Points, in no order, along strands that fork, close into loops and pass close to each other.
Points whose rows are less than 32.6 apart are linked; no others are. Some points are linked to none.
lef: [  5 -15  -7  16   0   2   6  21 -12  -6 -11   4  24 -14  -4  -1  -6  10
  -1  -4]
rina: [  8  11   4  -6  13   9  -9 -13 -14  -5 -18   6 -10   2   6  10  10 -12
   9  -4]
babo: [  8 -12   6  10  -1  -3   2   3 -21  -9   0  10  18  -1   3  12   2  -2
  12  -3]
vuki: [ 29  11   6  -8   0   1 -29  20 -25 -22  -6  29   5   1 -18  -5   0  17
  -4   4]
vik: [-22  -2   3 -11   0   5 -23 -20   2  30  -1 -10 -23  11   0  -5  10  -1
  15   8]
vefa: [-14  -8   3 -10  10   7   2 -25   5  12   7  -6 -24   3  11  -1   5 -14
   9  -3]
sefo: [-14   5 -10 -18 -11  -7   7  -8  25  16  23 -26 -11   3   1 -12   3  -7
 -10   8]
depet: [ 17  -4  11   5   5   5   5   7 -18   0   1  13   0  -6   3  10   3  -2
  14  -4]
regus: [-20  -4 -15   9  -7 -18  22   2   9 -12  28 -27  16  17   2   3  -4  -6
  -7  -3]
fufib: [ -6   9  -1  -5   9  -9  17   2  16 -12  -1  -7   8  16   1  -3 -13  -8
 -23  -9]
Zevus: [-10   6  -2  -5   6  -8  16  -2  18   2  32 -12   0  10   8   3  -4  -8
   3  -7]
Rilip: [ -1  -9   1   9  -2   2  16  17  24  -4   3  -3   4  -5  -7  -2  -5  -5
 -16 -12]
mes: [  5  -3   7  -1  15   0  18   2  16  -2   2  -6  -6   4   4   5  -4 -12
 -11 -19]
Sas: [  3  15  -2  -9   1   7  -1 -12  13  11  -2   2  -2  -5   6   1  -1  -2
  20  -6]
nomik: [ 14   0  11 -11  11  10 -36 -26 -10   8 -23  11 -19   5 -12  10  -5  -3
  13  -5]
Zuz: [  3   8   7   7   9 -22  19   2   9 -19  13 -11  25  23 -12   2 -11 -14
 -25 -19]
ririz: [ -5 -17   3  13 -11   0   0   0 -19   2   2   9  23  -3   3   4   5   6
   3  11]
Kuga: [ 29   2   7   2 -15  -2 -16  22 -25 -14  -3  27   4  -3 -20  -4  -4  22
  -1   7]
Bop: [ -8  11  -8  -6  -9  -7   9  -5  31   7  21 -11  -2  -6   3  -6  -1  -5
  -1   7]
tatu: [-10  13   4 -14   2  -1   2 -22  31   0   6  -9 -11  14  -1  -5  -7 -16
   1 -12]
puvel: [-18  -5  -2  -8   4 -11  18 -12   6 -12  25 -13  -5  24   7   3  -9 -19
 -10 -11]
feba: [ -2  14 -11  -2  10  -4   9  11  16 -14   1  -5  12   1   6  -8 -11   1
 -11  -6]
Lome: [  9 -11   0   8   0   4   1  20 -15  -2 -15  12   1 -10  -5   3  -4   7
  -5   3]
kep: [-14   4 -11  -5 -18   3  -1  -7  -4   9  -6 -10  -4   1   7  -2  12   2
  -4  18]
suf: [ 12  20  -5 -14  14   6 -11  -7 -16   3 -11   6   1   2  13   8   4   1
  14  -1]
mipe: [  7  -3   9   0   1   4  -8   0 -25  -8 -16  17  -4   7   0  10   5   1
  -2   2]
Giz: [ 10   0   9  13   4  -8 -12  13 -28 -12   5  20  13   5   2  -3  12  15
   3   4]
Vod: [  0  -4  18  -6  -2  -1 -16  -7 -25  -1  -9  12 -15  10  -2   6  11   2
  -8   7]
gad: [  5   7   0 -11   7  12  -6  -2  -2   7 -24   2 -18  -1  -1  -3  -5   2
   6  -5]
kebub: [  3   1  -1  -3  -9   1  -7   2 -17   1 -10   9   0   3   0   3   5   9
   2  14]
kud: [  3   1  -8  17  -3  -4 -15   9 -11 -11   6   6   6 -20  -6  -9  10  20
  -6  29]
nuvu: [  7   4   6   9   8   4  17  15   6  -4   2  -1   1  -2   0   5   0  -7
   3 -19]
Roraz: [-11   3  -4 -12 -19   0  10 -11  13  15   9 -26 -14   2   3  -8   6 -10
  -4   4]
gagib: [  1 -21  -1  15   1   1  14  13 -13  -8 -16  -1  17   0   0   5  -4  -1
  -6 -11]
lole: [ 10   9  -5   6 -11   8 -11   9   5  -4  -6   6   1 -21  -4  -2   6  16
   4  16]
Dag: [-14 -19   1  12   3 -11  12  10  12  -9  15 -10  29   7   4   5  -5 -10
  -3 -13]
zel: [ -9   9  -7 -13  -2  -4   9 -11  18  10  18 -11  -3   4  10   2  -5  -8
  10   1]
Laga: [ -7   4   6 -10  -4  -1 -16 -26  -9  29  -1  -3 -20   5  -1   1   6   2
  10   6]
bepe: [  0   7   1 -13   6   9  -8 -23   3   8 -22  -8 -18   5   2   4  -5 -10
   4 -10]
zor: [ -4  -3   8 -11   4   7  -5 -16  -6  18   3  -2 -16   3   8   7   7  -9
   6   2]
Dubog: [ -3  10   0  -7  12   2 -10 -18  18  24   0 -13 -11   0   2  -2  -7   1
  20  -7]
Giba: [-15 -14   0  -9  -2  10   2  -8  -2   1 -13   0 -15   5   5  -7   1  -9
   0  -1]
nuv: [ 10   4   8  13  -4 -10 -20  22 -23 -15   5  23   7   0 -11  -3  12  20
  -6  16]
suvu: [  1   2  12 -10   8   5 -18 -24 -22   3 -13   9 -17   9   3  12   9  -7
   2   5]
Likog: [-17   3   1 -18  17  -6   4 -15  23  18  16 -21 -16  11  -1  -9 -12 -13
  -8 -10]
pudat: [ -8 -17  -1   1 -16  -3   2   1 -15   5   6   0   7  -1   4   4   7   1
  -4  21]
mim: [  1  18 -13   1 -10  -4  12   4  13   3  -3 -18   7  -5   2  -6  -5   3
  -5   5]
Nenev: [  1  12  -9   7   9 -10  18   7   5  -8  18  -7  26   3  17  -2  -1  -1
   8  -9]
meku: [-15   0   1  -6 -18   0   1 -13  -2  16  -2 -11 -17   4   2  -5  15  -5
   1  10]
Mov: [-18   0  -3 -12   2   7 -15 -19  16  19  -8 -10 -16   6   2  -9   5  -1
   5   3]
miluz: [-16 -15  -3  -5   8  -3  16 -14  -1  -8  14  -9  -7  12  16   7  -4 -21
   1  -6]
mif: [ -6   4  -2  -2   2  -7  16   0   9 -11  17 -11  12  10  13   3  -3  -9
   0  -2]
fivav: [  7   4   0  15  -2   1  12  12   9   4   5   6   2 -12   4  -2   5   4
  10  -6]
zavu: [ 13   5  10  -5   2   9  -9   1  -7  12  -4  19 -18  -5  -7   4  -1  11
  12   0]
sobek: [-15 -12  -7  30  -3 -17  14   9  19 -11  14 -20  22  -6  -9 -11 -12   7
 -15   0]
Deron: [ 13   6  -2  11  -3  -2 -18  18 -17 -14  -6  20   4 -12 -14 -10   6  25
  -7  21]
Tilek: [ -5   5 -10  19  -2  -8  13   8  -4  -5  11  -5  19  -5  10  -4   4   6
   8   4]
vamod: [ 15   7  -1  -3  -8   5 -20   5  -3   3  -4  19  -9 -16 -15  -5   0  22
   3  15]
Sekob: [ -9  -9   4  -8  -6  12 -13  -4   0   2 -18   9 -15  -1  -5  -5   5   1
  -3  12]
ziser: [ 8 19  0  1  2  8  1  6 18  1  2  4  0 -9  1 -4  4  0 14 -8]
foza: [-23 -14 -11  -3   0 -16  21  -4   5 -13  22 -17   8  24   4   1  -3 -13
 -10  -6]
suton: [  8   4   7  -2  10   5   0   4  -5  13   2  10  -9 -14   9   7   3   2
  11  -1]
Kidib: [-10 -16   1  23  -4  -6  10  13   4  -4   3  -3  26  -5  -3  -2  -5  -1
   5 -11]
Neleg: [-11 -18  -5   8 -17  -4  10   2  -1  -1   3 -13  15  -5   1   1   8  -4
  -5   7]
zutu: [-5  3 -2 -5 11  5  8 -4 -7 -6  2  1  4  4 16 10  3 -8  9 -2]
batad: [ -7  -8  -1   3  13  -2  17  -3   3 -13  11   1   8   4  14  10  -8 -14
   3 -12]
nub: [ -1 -12  13   4   6  -5  20   3  21  -8  12  -5   3   5  -7   6  -6 -14
 -18 -15]
fulup: [  4 -17   1  16 -12   4  12  14  16   0   1  -3   8 -14  -7  -2   0  -2
  -8  -3]
ruku: [-16 -12  -2  14   2 -16  15  12  17  -9  20 -15  22   7  -7  -5 -10  -5
 -20  -6]
gefa: [ -1  15 -13  -7 -15   0   5  -8   0   4 -12  -6   2  -2   9  -4  -2   9
   3   7]
domep: [-5 -3 -4 -7 -3  7  5  3 14  4  4 -1 -3 -7  5 -5 -7 -2 -2  1]
nesu: [ 14 -16   6  -2   4  10   9  -6  -4  -3  -9   4 -12  -8   2  11  -8 -13
   1 -12]
Voma: [ 11  10 -10  -5   5   6   8  16  17  -9 -13  -5   6  -6   0  -4  -9   3
 -12  -7]
Lifo: [ 15  -1  24  -7   2  -3 -20   0 -21  -4  -8  24 -22   8 -13   8   6   8
  -9   3]
vuvif: [ 19  -4  -4  -4  -9  10 -10  15 -14   3 -13  15  -5 -12 -14   4  -6  15
  -1  13]
Sadad: [-18   0  -3 -13  15  -3  -1 -15  13  16  14 -13 -23  10   9  -2  -6 -10
   5  -7]
Fur: [-12   0  -3 -12   1  11 -20  -9   5  18 -15   1 -17  -2  -6 -10   3   7
   0  14]
mezo: [ 29  11  -4   2  -8   5  -9  16 -25  -8  -6  22  11  -7  -9  -4  -3  15
   8  -1]
bufa: [-15   4 -15   0  -6 -10  14  -1  24  -7  28 -12   2  -1   4 -10  -5  -1
  -6   8]
Fipal: [ 11  13 -10   0  -4  12  -3  18   6  -2 -15   2   2 -16  -4  -6   0   8
   0   0]
Nen: [-13  -4 -14   8  -9  -6  11   2  20 -10  14 -10  13 -10   0  -9  -4   4
 -11  11]
fega: [-11 -23  -4  24 -18  -7   3   3  -4  -6   1 -10  32  -4  -5  -1   1   1
   2   2]
bafeg: [ 19   1  23 -11 -13  -1 -21  -2 -12   7  -8  18 -20   5 -22   3   2  12
  -1   4]
katur: [  7  -1  10  -7  12  10 -31 -19   0  23 -20   5 -15   4 -12   0   1   0
  16  -4]
vuvas: [ -2  -4   3 -18   3   8  -6 -36   2   7 -15 -14 -22   0   3   2   0 -25
   1 -17]
vuseb: [ 15   9 -10  11  -5   1   1  16 -15  -3  -1  13  13 -14   1  -8   3  16
  10   3]
Repur: [ 27   8  16  -6 -16  -3 -17  10 -20   0  -8  24 -11  -1 -24   2   1  17
  -5   8]
lufus: [  2  10 -10  -5   8   3  -1   4 -17  -2  -4   6  13   0  15   1   2   0
   9   0]
pesi: [  3   0  -7  27  -3  -5   1  16 -14  -4   3   3  20 -14   5  -8   8  14
   8   8]
gos: [  4   4   7  -4   8   9 -23  -9   1  21 -11  13 -20  -3 -11  -2  -2  12
  13   0]
mek: [  7   0   0  -6   8  12  -3  13  -7   1 -21   6 -11  -5  -2   6   0   1
  -2  -3]
zemit: [  1  18   0  -2   8   6   4   0  12   5 -10 -15  -8   7   5   4   5  -8
  -1  -9]
nafi: [ 11   3  20 -11  12   4 -31 -23 -20  -2 -17  15 -20  10 -11  11   4  -4
   1  -1]
gugo: [  0   2  -1   9 -11  -2 -15   5 -15  -6   3  10  11  -4   1   0  12  14
  -2  23]
savu: [ -8   3 -12   8  -2  -1   4   6   6  -7   8  -7   9 -11   7  -4   7   6
   1  16]
tozu: [ -2   2   1   9   9 -14  17  10  12 -21   2 -15  23  14   2   3  -8 -11
 -17 -15]
ture: [ 10 -22   1   6   8   4  12   4 -14  -6 -14   1   5  -5   4  13  -2 -14
  -5 -14]
zut: [  4  -6  -5  15   3  -5  17  14  16  -6  12   3  18 -13   2  -7 -13  10
  -3 -10]

A fork is a point with three links, a tip a point with one. Leave the first point through the second and follow the links. Name the first fork or tip that comes.
Dubog, Sas: fulup
babo, ririz: sobek
fulup, Rilip: Dubog
Giba, Sekob: Likog
Likog, Sadad: Giba
Zuz, tozu: Lome
Dag, Kidib: suvu
vuvif, vamod: Zuz

A tip is a point with one link. Name the tips that can be reached along the links from each point below, in the order of the rows.
Sas: Dubog, fulup
ririz: vuki, regus, Giz, mim, sobek
vuvif: Zuz, nesu, vuvas
Fur: Giba, Likog
